Each scene shows the same named points in several views. A view is turned or mirrored, shifted and resized as a whole, has a little noise and may leave points out.
(in the rows, 128 means zero)

Scene 1
View 1
kodu: [112 104 116 150 126 133 154  92  99 111 143 123 111 147 153 138 155 160
 121 105 133 185 149 132]
levu: [134 136 133 106 124 113 112 110 137  85 152 131 131  89 163 130 154 137
 103 140 133 138 185 114]
Dod: [148 161 123 112  74  81 129  75 118  86 131 140 119 101 134 124 170 148
 158 179 166 152 148 135]
zag: [133 139 116 152 100  94 135  87  99  98 140 106 137  80 122 123 161 147
 147 110 144 167 133 163]
kabup: [125 147 139 115 127 116 134 122 132  86 141 137 142 118 143 135 159 142
 127 122 151 127 160 144]
gof: [ 92 113 145 138 179 149 130 150 115  86 164 109 164  85 151 136 142 131
  82  64 115 117 189 150]
mak: [148 115 113 122 148 152 150 136 159 115 145 145 131 186 183 160 145 164
 105 113 151 171 149 110]
teru: [110 127 132 129 141 131 137 120 118  92 146 129 128 126 154 137 148 145
 120 121 131 140 171 137]
kida: [137 107 108 131 138 151 161 106 130 125 138 152 104 207 178 161 155 168
 122 125 145 187 146 111]
zoza: [137 152 139 105 142 121 138 150 157  90 134 150 154 137 154 143 152 140
 122 127 156 110 163 145]
Livof: [126 150 127 127  89  85 140  66  88  84 126 130 117 100 124 117 169 146
 163 156 155 152 143 151]
Bol: [123 127 117 134 114 120 147  91 105 104 137 135 111 142 148 131 161 158
 137 135 141 167 147 133]
melo: [164 137 111 118  95 102 109  75 133  91 148 124 121  97 162 134 162 155
 118 161 150 186 158 106]
zop: [120 122 124 139 141 141 164 132 119 113 135 139 135 172 156 154 147 157
 136  97 144 154 141 153]
saz: [ 83 149 138 146 123 103 162 101  75  87 127 128 135 111 106 119 160 139
 158 116 141 118 144 178]
sutef: [106 137 129 132 117 115 153  99  96  91 131 145 123 142 136 132 165 150
 152 140 141 136 152 154]
Sofun: [ 85 122 142 138 153 128 137 123  90  81 149 106 148  75 132 120 149 133
 105  82 119 121 174 160]
nufo: [101 159 148 147 139 105 149 141 104  80 134 102 182  64  97 122 152 123
 150  76 149  92 143 203]
View 2
saz: [108 116 121 106 134 105 109 128 150  97  94 121 130 149 117 100 116 146
 151 174 158 142 139 129]
Bol: [133 105 112 122 118 119 118 120 137 117 118 139 140 147 118 104 133 139
 123 147 128 153 115 143]
nufo: [ 77 134 130  99 156 118  95  92 141  98 102  94 132 161 115 108  82 148
 149 171 177 125 180 127]
zoza: [ 77 133 132 130 140 146 128 109 133 125 138 102 128 136 136 101 125 137
 113 134 141 151 132 154]
kabup: [ 93 124 125 122 127 128 120 109 132 117 128 110 128 151 126 102 121 140
 123 152 143 145 139 149]
mak: [134 113 128 134 137 154 127 110 136 127 149 117 142 110 139 117 133 140
  88 119 116 163 108 156]
melo: [117 104  90 132  93 122 125  96 106 132 142 146 145 181 110 102 134 133
 111 141 116 145 125 158]
teru: [110 105 131 127 128 123 119 105 137 109 130 106 124 144 127 106 121 152
 118 156 129 159 125 145]
zop: [131 115 130 121 146 139 120 120 151 112 119 118 142 108 129 114 123 140
 113 139 132 152 118 143]
Sofun: [104  99 139 112 139 110 100  90 135  91 111  88 121 158 122 113  96 166
 132 177 144 146 153 131]
Dod: [ 93 129  88 120 101 110 126 124 119 131 124 158 139 183 109  89 141 122
 138 151 135 136 133 151]
levu: [ 88 108 122 138 106 122 120  95 113 123 144 108 123 170 121 101 128 150
 116 156 124 153 133 154]
Livof: [106 120  92 112 108 100 120 131 129 119 104 156 142 178 109  92 131 128
 145 166 141 133 135 142]
zag: [123 111 101 107 122 109 110 102 122 110 109 139 151 176 100 111 110 137
 138 154 145 130 149 137]
kida: [151 105 118 131 126 144 132 127 144 123 134 137 145 107 136 117 144 136
  97 124 111 165  94 147]
gof: [101 101 157 124 148 125 100  74 130  92 134  66 117 141 129 116  90 173
 115 165 137 157 148 139]
View 3
Sofun: [129 139 111 123 115 159 155 135 103 122 134 146 126 123 162 131  91 135
 165 110 136  94 130 134]
teru: [120 141 114 119 115 139 143 144 140 136 132 131 136 127 152 159 107 120
 144 109 157 112 127 121]
kida: [ 93 143 112 136 144 112 112 154 182 127 135 126 148 128 142 176 131 108
 122 114 183 140 103  67]
levu: [126 139 116  97  99 127 147 126 133 143 130 110 135 120 135 171 112 119
 130 103 159 114 138 144]
Livof: [136 114 121 102 118 146 120  97 137 118  83 104 148 156 119 134 115 151
 118  58 133 147 141 160]
melo: [113 145 113  92 117 106 136  94 144 121 117  97 152 114 118 168 118 118
 108  95 163 139 136 136]
sutef: [123 118 120 121 129 147 122 138 154 132 108 130 147 153 143 147 116 132
 139  86 145 129 124 119]
gof: [126 146 108 121 106 148 170 151 104 136 154 149 123 105 169 147  90 116
 169 130 147  76 129 126]
nufo: [131 107 139 116 124 164 147 127 105 127 108 146 145 126 168 111  86 117
 182 114  89  96 152 148]
zoza: [119 120 134 110 113 132 137 154 158 168 126 120 146 125 156 170 116 100
 153 120 142 112 140 127]
kodu: [103 151 106 129 141 131 125 129 140  99 127 134 138 127 142 149 114 129
 131  96 166 132 109  88]
mak: [ 94 143 117 127 134 103 130 157 172 144 144 123 145 110 149 182 128  95
 136 131 173 127 117  82]
kabup: [123 122 121 112 113 134 137 140 148 148 122 123 147 129 145 157 109 114
 145 108 144 116 139 132]
Dod: [120 115 126  95 116 124 120  99 156 133  94  98 157 142 117 155 116 133
 116  76 140 148 141 146]
View 4
levu: [104  82 133 110 141 114 117 128 109  94 120 126 123 120 117 105 134 148
 109  97 128 142 136 137]
zop: [103 129 132 101 139 142 132 137 129 132 112 158 153 157 118 134 166 124
 139 116 131 128 133 148]
sutef: [109 127 119 116 124 140 123 146 126 118 133 139 146 137 125 106 142 139
 124 121 110 135 127 123]
zag: [109 118 104 121 132 137 149 117 109 109 138 121 132 128 121  95 138 134
  97 140 123 104 136 119]
kabup: [ 99 118 114 109 137 121 114 133 115 109 114 135 145 133 122 112 145 137
 106 107 132 145 137 135]
saz: [100 143  99 123 136 153 130 136 125 112 133 131 158 132 133 104 144 129
 105 138  94 137 138 117]
kida: [115 103 159  96 123 131 139 146 132 138 120 164 129 156 112 142 165 137
 162 106 138 116 119 152]
kodu: [117  91 152 112 153 143 162 127 120 106 135 123 127 132 111 122 154 135
 141 144 102 103 131 137]
melo: [112  82 139 109 110 109 138 122 106 104 136 126 105 124 113  93 132 157
 117 101 147 112 128 122]
teru: [103 105 133 107 150 134 120 134 119 105 115 137 142 134 120 120 151 136
 122 113 116 141 135 142]
Bol: [113 115 137 111 122 135 135 139 122 121 135 142 130 138 118 117 149 140
 134 121 118 119 124 130]
nufo: [ 85 150  68 120 162 152 125 110 106 102 111 121 169 129 127  99 149 117
  60 139 115 141 160 125]
gof: [ 88  97 123 102 198 137 126 112 111  85  94 123 158 126 116 129 161 118
  96 124 109 157 158 160]
Dod: [112 114 114 119  92 116 125 137 110 114 146 127 115 125 124  85 120 158
 110 105 131 116 121 108]
Sofun: [ 93 112 112 113 180 142 131 120 115  90 115 118 157 123 119 114 147 125
  93 139  94 145 151 139]

In a view up to two points have been moved. Name them for each view, in the order of its rows, or write none.
view 1 => none
view 2 => none
view 3 => Livof
view 4 => kodu

Scene 2
View 1
palu: [134 101 163 107 152 131 127 168 158 124 129 151 125 125 137 166 149 114
  47 119 122 107 129 102]
vutin: [150 117 176 136 126 149 117 152 153 128 136 159 116  96 139 221  91 110
  84 100 143 149 156  73]
lem: [141 109 188 119 139 113  98 116 162 141 175 190  89 119 157 208  72  64
 108 119 149 146 163 108]
difur: [122  87 165 111 142 113 126 140 155 121 130 146 107 128 150 157 123  81
  89 127 126 112 139 120]
kilop: [132 100 173 103 162 123 123 166 157 135 151 176 127 126 132 165 151 121
  60 106 123 109 128 104]
gemob: [130  63 196 118  83 118 155 155 121 128 109 116 133  86 142 112 130 118
  95 130 127 148 151 104]
Bibe: [129  76 189 105 128 100 136 145 141 141 146 164 127 117 139 131 136 102
  87 130 126 121 142 120]
rufe: [140 105 169 121 136 148 138 186 147 133 119 155 150  97 121 179 148 155
  50  91 128 126 128  74]
rakid: [122  93 146 111 143 144 146 187 158 105  90 107 135 128 143 136 179 125
  33 129 107  87 116 102]
koba: [151 113 189 115 139 136 111 166 154 142 165 180 127 104 133 186 123 127
  50 107 142 141 148  80]
zogur: [116  92 159 106 168 104 133 148 156 125 123 170 123 133 134 166 148 106
 100  98 118  97 119 127]
gul: [117  75 170  93 151 118 146 187 145 133 125 148 146 129 124  97 199 138
  38 125 107  95 112 117]
gem: [129 104 148 120 148 149 127 173 165 104  99 119 119 127 147 177 149 108
  39 124 116  96 122  95]
Sute: [114  60 196  95 140  61 131 103 140 145 160 188  97 136 152 118 116  55
 144 134 127 119 144 157]
Puve: [135  89 195 104 140 101 124 140 145 156 160 191 124 116 133 156 126 107
  99 102 135 134 139 115]
vab: [136  88 175 123 113 126 127 143 145 122 120 134 112 106 148 173 103  92
  93 124 133 136 154  99]
nevom: [130  95 166 119 149 111 123 126 157 128 130 167 105 121 141 192 103  83
 122 105 132 120 142 119]
goder: [ 98  60 177  86 178  74 157 156 140 147 123 186 148 137 119  95 197 131
 105  97 106  81  95 151]
Zudi: [121  95 155 121 146 120 133 140 153 113  99 138 117 118 141 183 127  97
 106 101 128 108 128 117]
View 2
rakid: [133 124  98 109 120 164 142 135  89 123 167 187 131 151 130 135  58 138
  83 117 122 120  83 131]
Sute: [133 143 109 169 125  99 121 159 173 117  27 165 191 187 142  46 145 162
 146  80 146  40  97  93]
kilop: [103 101 148 149 122 175 143 135 101 126 106 146 169 148 147 114 119 148
 115 117 147 106 109 127]
goder: [134  74  87 169 141 134 176 123 110 133  88 191 220 197 104  68  59 162
 116 129 155  72 112 109]
vab: [114 157 118 127 118 126 132 157 126 122  78 140 127 125 158 100 143 142
 110  87 108 100  64 119]
gemob: [137 158  70 130 130 130 132 151  90 114  64 129 127 159 136  81 107 136
  92  89 113 115  21  87]
difur: [127 139 126 132 111 129 124 156 141 119  99 166 147 142 155 103 132 143
 121  98 121  79  90 127]
gul: [138 109  98 138 133 181 143 127  80 117 137 170 175 193 118 103  50 145
  96 124 163 110  96 103]
Zudi: [117 125 117 137 116 107 163 145 131 134  96 177 137 120 147 107 123 147
 115 106 102  91  84 149]
lem: [ 90 147 175 146 103 130 116 165 160 117  47 124 157 113 189  94 207 149
 142  83 122  74  95 124]
gem: [123 131 124 114 112 155 136 144 113 124 155 179 127 126 153 141  92 135
  99 112 120 108  92 148]
rufe: [ 93 104 132 132 123 174 172 127  64 130 113 126 144 112 148 129 111 137
  89 121 118 139  73 131]
Puve: [102 114 138 162 120 149 139 145 115 119  55 126 183 145 151  78 147 150
 125 103 142  97  89 105]
Bibe: [127 133 107 144 126 144 134 146 115 119  73 145 167 162 141  83 118 149
 118  98 143  90  79 101]
koba: [ 84 120 161 142 111 184 138 141  85 118  86 108 154 118 163 119 160 140
 112 104 137 123  86 121]
nevom: [107 127 136 149 116 108 150 153 148 127  70 159 150 115 161  94 159 153
 129  95 114  77  97 139]
View 3
goder: [149 161 115 149 109 102 157 145 140  97 169 131 228 235  78 111 128 128
 162 130 129  45 134 119]
palu: [163 165  91 134 122 112 153 133 131  98 120 109 163 137 111 148 143 152
 147 146 182  89 161 126]
rufe: [138 133  91 137  71 104 158 136 132  88 135  91 159 124 117 146 145 124
 115 170 187  77 164 152]
Sute: [203 123 112 155 130  97  89  87 169 108 152 152 159 208 117 125  79 152
 168 105  95  47 187 149]
lem: [205 104  97 145 155 113  94  94 167 107 125 129  79 131 152 143 119 117
 132 136 141  66 223 138]
Bibe: [180 142  87 153 106 101 127 114 149  90 139 121 169 167 116 153 102 148
 152 140 142  61 170 147]
vab: [177 123  95 130  91 104 118  99 141 107 124 114 143 118 131 147 112 156
 137 143 163  86 184 164]
koba: [176 143  73 156 131 111 146 134 143  74 125  97 115 125 137 167 143 118
 128 173 176  69 180 129]
nevom: [181 118 123 132 119 107 115 104 158 124 131 131 127 145 127 122 133 125
 133 131 147  77 199 148]
zogur: [162 141 122 131 122 109 144 130 143 122 140 130 166 170  98 113 146 128
 147 135 155  76 172 124]
gul: [153 187  84 147 109 107 168 152 120  80 141 109 222 175  83 152 131 167
 167 148 171  77 122 121]
Zudi: [158 124 128 122  94 111 134 109 142 131 132 125 159 138 112 116 141 142
 138 133 166  90 188 150]
Puve: [180 128  93 161 122 103 127 121 157  83 147 117 139 168 130 143 116 116
 136 148 136  48 183 137]
rakid: [150 181  97 117  94 108 169 140 114 107 121 105 210 129  88 142 146 185
 156 144 204 109 132 138]
vutin: [165 116 103 123  95 111 128 109 139 114 113 108 111  91 138 140 147 130
 115 159 187  96 199 157]
gem: [156 161 103 115 115 115 155 127 122 119 107 110 174 117 103 137 150 168
 149 141 202 112 158 135]
View 4
gemob: [186  73  86 119  83 135 161  84 106 131 187  92 100 134 129  77 158 139
 185  87 109 102 121 115]
koba: [125 139  94 176  82 147 117 117 136 136 152 139 137 149 125 162 133 177
 147  96 136 125 147  83]
lem: [ 91 161  57 114  52 154 129 135 122 158 101 141 150 144 120 145 112 143
 121  84 122  55 126  43]
goder: [212 158 204 119 100 164 151 111  80 115 198  75 127 126 105  51  91 135
 119 104 145 167 142  38]
Sute: [150 139 116  74  70 178 139 122  77 140 146  88 155 144 105  50  84 112
 124 101 128  58 108  10]
gem: [109 165 112 143  69 149 197 114 132 142 165 142  71 137 130  99 154 170
 148  55 111 142 125 107]
nevom: [137 171  88 100  57 143 156 122 111 155 127 120 114 133 126 117 122 132
 113  79 121  94 135  56]
vutin: [133 150  55 136  59 121 161 112 134 154 127 140  90 129 143 157 157 157
 133  69 109 110 143 105]
Bibe: [162 122 123 124  83 159 136 106 104 130 175 101 132 141 116  90 117 144
 146  98 127 104 128  60]
Puve: [156 138 112 133  82 153 115 118 109 135 154 112 148 139 115 124 105 145
 129 102 136 102 143  45]
palu: [135 147 130 157  85 153 161 113 124 130 173 131  95 138 122 109 137 170
 148  72 127 149 131  98]
difur: [132 149 106 113  68 155 175 110 111 144 154 118 110 137 124  89 129 138
 140  75 115  98 119  70]
vab: [143 125  79 117  64 140 162 105 120 147 149 115 104 140 128 110 145 142
 148  82 109  88 128  89]
rufe: [174 134 119 178  85 128 143 103 135 130 176 126  96 128 137 151 152 175
 141  90 132 164 162 113]
Zudi: [159 163 104 102  67 134 186 113 112 150 151 112  89 125 131 100 137 136
 122  69 113 123 142  81]
zogur: [156 176 143 121  74 149 167 119 106 141 156 112 106 129 120  93 116 141
 113  76 130 142 140  61]
kilop: [139 160 142 163  83 159 144 119 122 130 167 127 115 137 116 119 124 170
 135  86 137 141 139  69]
gul: [175 123 182 163 106 171 159  95 110 106 221 103 106 136 114  67 126 168
 164  92 137 175 129  87]
View 5
zogur: [110 135 140 103 153 134 117 143 132 116 110 130 140 127 127 108 120 141
 101 114 114 138 133 125]
gem: [112 133 117 132 137 140 132 154 136 103 106 126 121 130 131 120 115 138
 120 120 116 151 140 162]
Sute: [141 158 162  82 160 108  94 114 148 137 107 126 143 130 108  94 113 153
  96 152 109 123 134 106]
vutin: [118 148 120 111 109 152 111 144 138 112  85 115 119 121 150 119 142 157
 107 126 100 133 157 150]
kilop: [118 129 136 118 154 152 111 155 134 109  96 122 141 133 135 111 127 126
 115 134 120 141 130 125]
vab: [131 157 132  97 120 131 107 138 144 100 104 127 124 132 131 114 123 165
 102 134 104 132 143 149]
Zudi: [118 145 131 100 133 131 115 140 136 113 111 129 130 125 132 111 124 156
 100 111 105 136 142 142]
difur: [128 149 134 111 145 124 114 134 141 121 103 125 129 127 125 110 120 149
 108 135 111 138 142 140]
palu: [117 130 130 122 146 147 119 153 137 104 102 124 132 133 130 116 120 133
 119 132 119 142 134 141]
nevom: [122 148 137  97 136 131 108 129 136 129  96 117 130 118 138 106 131 154
  97 123 104 128 151 127]
rakid: [116 130 122 129 139 138 135 161 138  83 121 139 129 145 118 119 105 134
 123 122 124 156 128 167]
gemob: [143 160 141  94 116 137 106 150 155  74 112 134 128 153 121 116 115 159
 105 163 110 136 132 149]
lem: [134 155 140 103 135 140  92 121 138 150  71 102 127 112 147 106 141 151
 104 150 100 121 161 116]
Puve: [130 144 151  98 146 147  97 142 139 110  91 118 143 135 135 108 129 140
 102 147 112 128 133 111]
rufe: [114 128 129 112 125 170 114 169 135  80  94 124 135 140 147 122 133 135
 110 126 115 143 134 139]
koba: [125 134 134 118 133 168 105 155 135 105  77 110 133 131 151 119 138 133
 115 149 111 131 143 127]
Bibe: [137 154 144  96 142 128 104 135 148 104 108 132 134 139 118 105 112 152
 107 152 110 133 130 134]

In a view up to two points have been moved. Name them for each view, in the order of its rows, or write none.
view 1 => vutin
view 2 => none
view 3 => rufe
view 4 => gemob, gem
view 5 => vab, Bibe

Scene 3
View 1
zon: [136 138 115 117 130 128 151 142 113 107 156 144 137  94 144 129 129 126
 132 139 124 155 134 116]
mumud: [130 120 109 120 128 125 138 130 110 123 140 128 115  96 129 108 129 146
 125 131 107 143 134 115]
Bet: [118 127 120 103 126 121 138 138  79 115 165 149 123  88 130 127 144 116
 141 133 107 166 151 120]
pofem: [125 110 108 142 160 134 119 150 146 135 131 117 164  85 156 126  92 150
 102 132 170 104  72  79]
gusok: [183 130 113 148 143 125 193 122 161 116 125 116 135  90 133 112 101 167
  92 138  95 128 103 126]
nuped: [100 124 107 103 125 130 113 143  91 121 154 143 117  98 138 111 141 131
 144 137 127 153 146 104]
Govus: [132 155 116 134 121 134 139 139 139  99 133 146 120 119 148 128 114 138
 146 137 118 130 137 108]
nasag: [143 146 100 134 129 137 157 141 157 106 135 140 136 112 152 116 114 149
 123 152 127 132 125 110]
Pas: [135 129  91 112 133 126 154 135 128 121 146 130 125  95 141  95 132 156
 117 147 120 148 134 118]
vikag: [133 120 107 115 139 125 141 137 115 126 147 130 134  88 137 112 122 144
 119 134 124 142 120 110]
Nin: [113 149 133 138 128 140 113 153 123  98 144 155 145 116 158 157 105 114
 158 131 146 124 124  92]
lop: [130 149 135 140 117 134 131 133 123  98 133 145 114 122 139 140 111 129
 156 122 103 129 142 107]
kade: [140 148 124 143 125 136 151 134 138 100 131 141 126 114 142 137 106 137
 140 129 111 127 128 111]
mulir: [164 146 126 131 113 123 186 115 125 100 138 141 103 110 119 120 127 143
 135 131  62 156 160 144]
Nago: [129 142 123 130 128 133 136 140 123 103 144 147 135 107 147 138 113 126
 141 134 125 136 129 105]
roba: [119 156 137 131 116 138 130 142 112  89 146 160 127 119 146 155 118 107
 166 130 119 143 146 109]
napu: [150 156 106 135 117 132 165 128 149 100 131 141 113 120 144 106 120 155
 132 147 100 137 145 124]
lora: [129 155 125 123 115 133 145 141 119  90 151 158 124 116 146 140 127 120
 155 141 113 150 154 116]
Vusof: [130 148 140 123 115 130 146 133  96  93 158 157 122 109 132 154 127 106
 161 124  99 158 152 122]
View 2
mumud: [118 134 149 119 141 143 111  95 130  83  99 106 127 135 137 153  91 113
 148 102  92 131 110 135]
nasag: [123 117 159 140 143 139 126 104 117 120 140 110 148 150  97 135 100 122
 186 127 147 114 147 137]
kade: [130 111 144 136 123 119 117 117 150 133 144 125 150 141 137 134 114 112
 172 104 141 138 135 148]
napu: [140 112 194 141 130 134 108 126 133 115 130 107 144 155 112 131 129 124
 192 125 114 127 123 132]
Bet: [126 149 125  91 122 104 111 105 123 103  73 114  81 117 142 145 100  59
 137 111  66 150 115 122]
gusok: [110  68 131 164 186 179 123 129 151 121 146  89 180 135 117 125 116 169
 184 122 121  86  94 127]
roba: [137 136 135 108  83  75 115 114 140 146 129 142 114 142 149 134 114  63
 159 107 134 168 156 146]
mulir: [148  93 171 136 128 125  90 160 168 122 112 106 126 138 147 126 161 111
 182 114  62 133  76 118]
pofem: [ 67 126  88 140 177 169 154  37 119  98 144 108 176 135 115 156  19 143
 134  98 195 102 166 172]
zon: [119 129 123 113 134 113 125 110 117 120 104 114 114 131 115 138  99  84
 156 123 109 129 135 122]
Govus: [131 127 165 129 110 111 113 108 132 124 136 124 141 149 130 140 111 105
 174 112 139 143 146 145]
Pas: [118 131 164 125 156 151 115 100 102  83 105  93 130 142  98 145  97 119
 167 128  98 108 123 124]
vikag: [107 124 122 117 158 143 122  95 120  93  95 101 119 123 123 145  83 107
 143 117  90 113 110 124]
Nin: [118 139 112 110  94  86 132  83 130 144 137 143 134 140 140 138  82  75
 150 100 178 159 184 161]
Nago: [118 124 113 121 121 104 131  99 126 139 129 126 132 137 126 133  92  88
 157 112 155 141 158 143]
nuped: [122 166 160  95 117 117 109  72 108  79  84 114 101 135 132 159  75  73
 136 102  95 150 138 138]
lora: [140 133 151 114 101  88 116 123 127 137 118 132 114 139 125 133 120  70
 170 119 119 155 144 131]
lop: [138 122 158 126  95 102 111 108 160 127 132 133 137 146 161 141 117  95
 165  95 130 159 139 155]
View 3
lop: [160 110 108 112 133 136 128 143 151 136 114 109 108 133 111 139 115 132
  95 106 148 100 127 151]
Vusof: [148 116 128  97 134 140 116 135 155 140 166 143 111 127 143 151 105 147
 132  97 161  81 116 148]
Pas: [112  97 174 125 142 170 142 144 137 104 134 112 115 112 113 132 133 138
  83 126 154 141 106 117]
Govus: [148 100 127 118 128 148 141 139 147 133 120 112 101 125 105 136 119 128
  78 123 155 109 116 143]
napu: [151  85 167 111 131 184 145 114 140 127 113 112  97 106  94 124 121 132
  68 113 165 130  98 146]
Bet: [113 118 146 113 145 140 121 154 140 113 161 139 113 125 142 149 118 148
 137  92 145 112 119 117]
nasag: [138  90 155 119 130 167 149 138 153 129 123 104 112 113 104 126 129 132
  62 148 168 120 108 139]
mulir: [164 108 172  99 159 178 117 114 134 115 101 104 115 119 109 138 122 157
 122  66 161 118 112 151]
gusok: [148 100 195 101 148 196 134 136 156 106  84  67 150 107 107 121 144 159
  61 145 190 123 113 150]
Nago: [136 107 127 115 129 141 133 153 156 132 138 117 115 126 122 141 121 136
  89 135 158 100 122 138]
nuped: [100 111 131 135 139 133 139 167 136 115 156 136 107 128 124 148 123 131
 109 113 129 127 119 105]
mumud: [115 109 153 126 150 153 134 158 138 105 124 107 125 124 117 140 131 145
 102 115 145 130 118 117]
kade: [156 105 132 110 134 153 131 142 156 134 112  99 120 123 108 132 121 140
  80 128 165 103 121 151]
pofem: [103 106 131 134 121 136 154 201 175 112 124  78 154 122 120 127 147 133
  38 218 171 112 131 121]
lora: [145 105 129 109 127 145 130 131 149 140 145 133  97 122 121 139 110 135
 102 104 155 103 110 145]
Nin: [144 109  93 116 112 121 134 157 167 150 146 123 110 131 123 140 116 123
  83 152 156  83 128 145]
roba: [153 110 103 105 123 131 125 140 157 151 145 133 100 132 122 145 106 132
 106 111 152  85 122 151]
View 4
mumud: [120  89 104 106  99 118 127 119 110 140 182 128  86 106 166 113  96 136
 176 101 106 117 124 114]
nasag: [ 97 102 108 121  97 145 129 109  91 148 151 109 138  99 141  75 177 152
 137 110 122 132 129 107]
gusok: [114 117  97 162 122 118  77 106  73 125 109  44 138  81 140 141 151 174
 133  67 151 108 111 107]
Vusof: [150  93 103 115 168 153 156 109 123 177 175 193  78  77 106 108 140 120
 213 136  75 126 133 160]
roba: [133 108  94 107 156 158 162 106 112 186 180 189 117  95 110  70 158 111
 202 150  74 159 130 163]
Nin: [114 149  90 100 121 149 161  86 112 187 185 187 158 130 127  41 158 115
 191 127  73 180 107 150]
Bet: [140  84 114 107 129 135 172 108 144 150 198 195  50  99 140 117 100 132
 208 109  81  98 129 122]
kade: [123 113  94 125 132 139 119 108  90 169 154 122 141  88 127  87 153 129
 169 122 100 157 123 144]
vikag: [126 105 107 123 105 119 149  99 124 131 177 137  83 112 152 119 106 154
 174  79 115  92 114  97]
zon: [130 102 110 136 140 145 151  96 121 148 159 156  96  96 122 102 159 152
 174  98 109  99 120 114]
pofem: [ 79 190  79 124  56  95 133  66  95 139 177 102 196 175 186  56 124 145
 156  47 118 164  64  87]
napu: [106  70 115 112 114 146 117 132  86 148 142 102 109  67 134  98 167 146
 139 132 119 132 150 127]
Govus: [106  97 104  92 105 140 139 125 101 168 179 147 125  98 144  69 135 118
 171 136  96 161 135 138]
lora: [131  85 108 105 139 160 159 110 117 175 171 175  99  85 116  81 166 126
 177 139  90 134 144 143]
mulir: [146  52 112 131 169 143  95 143  93 150 133 108  67  34 116 155 136 143
 172 126 112 104 153 154]
Nago: [122 121 100 114 123 139 148  96 105 167 174 153 130 112 137  80 145 129
 181 114  96 146 115 132]
nuped: [116  84 111  79  87 131 169 114 131 151 214 185  73 118 165  83  92 120
 186 118  84 128 138 113]
lop: [128  98  89 104 140 137 129 120  93 177 167 152 123  88 127  91 134 110
 190 142  81 170 131 165]
View 5
nuped: [131 133 124 124 127 147 168 114 122 115 146 124 119 138 124 126 110 159
 123 146 112 155 172 122]
napu: [152 144 111 150 174 137 135 151 126 113 118 119 141  95 107 149 139 146
 127  92 119 153 173 123]
nasag: [156 128 101 143 178 128 136 139 126 119 138 145 144 105 105 149 130 158
 115  87 101 158 161 118]
kade: [157 133  91 133 171 129 131 130 114 107 127 136 123 106 118 129 146 130
 132  89 108 148 154 116]
pofem: [164 113  64 103 192 101 141  86 131 140 176 177 130 151  99 139 127 165
  95 103  72 186 136 109]
vikag: [152 144 110 126 146 132 146 107 143 136 149 122 144 122 127 141 110 149
 105 125 111 153 136 132]
Nago: [152 126  99 128 149 133 144 123 111 108 141 144 116 114 121 127 131 143
 128 104 100 146 151 116]
roba: [146 121 110 129 130 142 146 139  91  85 132 141  98 111 128 110 139 133
 144 102 104 130 158 111]
Vusof: [147 136 121 131 117 145 145 132 102  89 126 119 105  99 141 111 131 120
 143 112 118 119 142 122]
Pas: [145 143 118 141 160 135 146 131 143 132 138 121 152 117 112 153 114 161
 107 117 114 161 161 132]
Bet: [139 144 130 125 111 147 158 117 123 114 139 113 118 117 141 119 110 141
 127 140 121 133 144 132]
lop: [153 126  90 122 153 133 137 121 103  94 128 137 102 114 127 113 151 126
 143 105 107 140 156 109]
zon: [151 131 118 133 135 137 147 127 121 114 143 131 130 106 125 134 116 148
 118 112 105 137 141 126]
Govus: [148 127 102 138 162 137 140 140 112 102 129 136 119 109 112 132 142 145
 135  97 106 151 167 115]
mulir: [151 162 107 144 160 143 130 139 129 114  99  96 132  88 130 133 146 117
 140 103 137 137 157 130]
lora: [144 128 120 140 132 144 145 146 105  93 131 131 112 100 126 123 132 140
 138 103 112 129 160 121]

In a view up to two points have been moved. Name them for each view, in the order of its rows, or write none.
view 1 => vikag
view 2 => Nago
view 3 => Vusof, napu
view 4 => zon, Govus
view 5 => lop, mulir
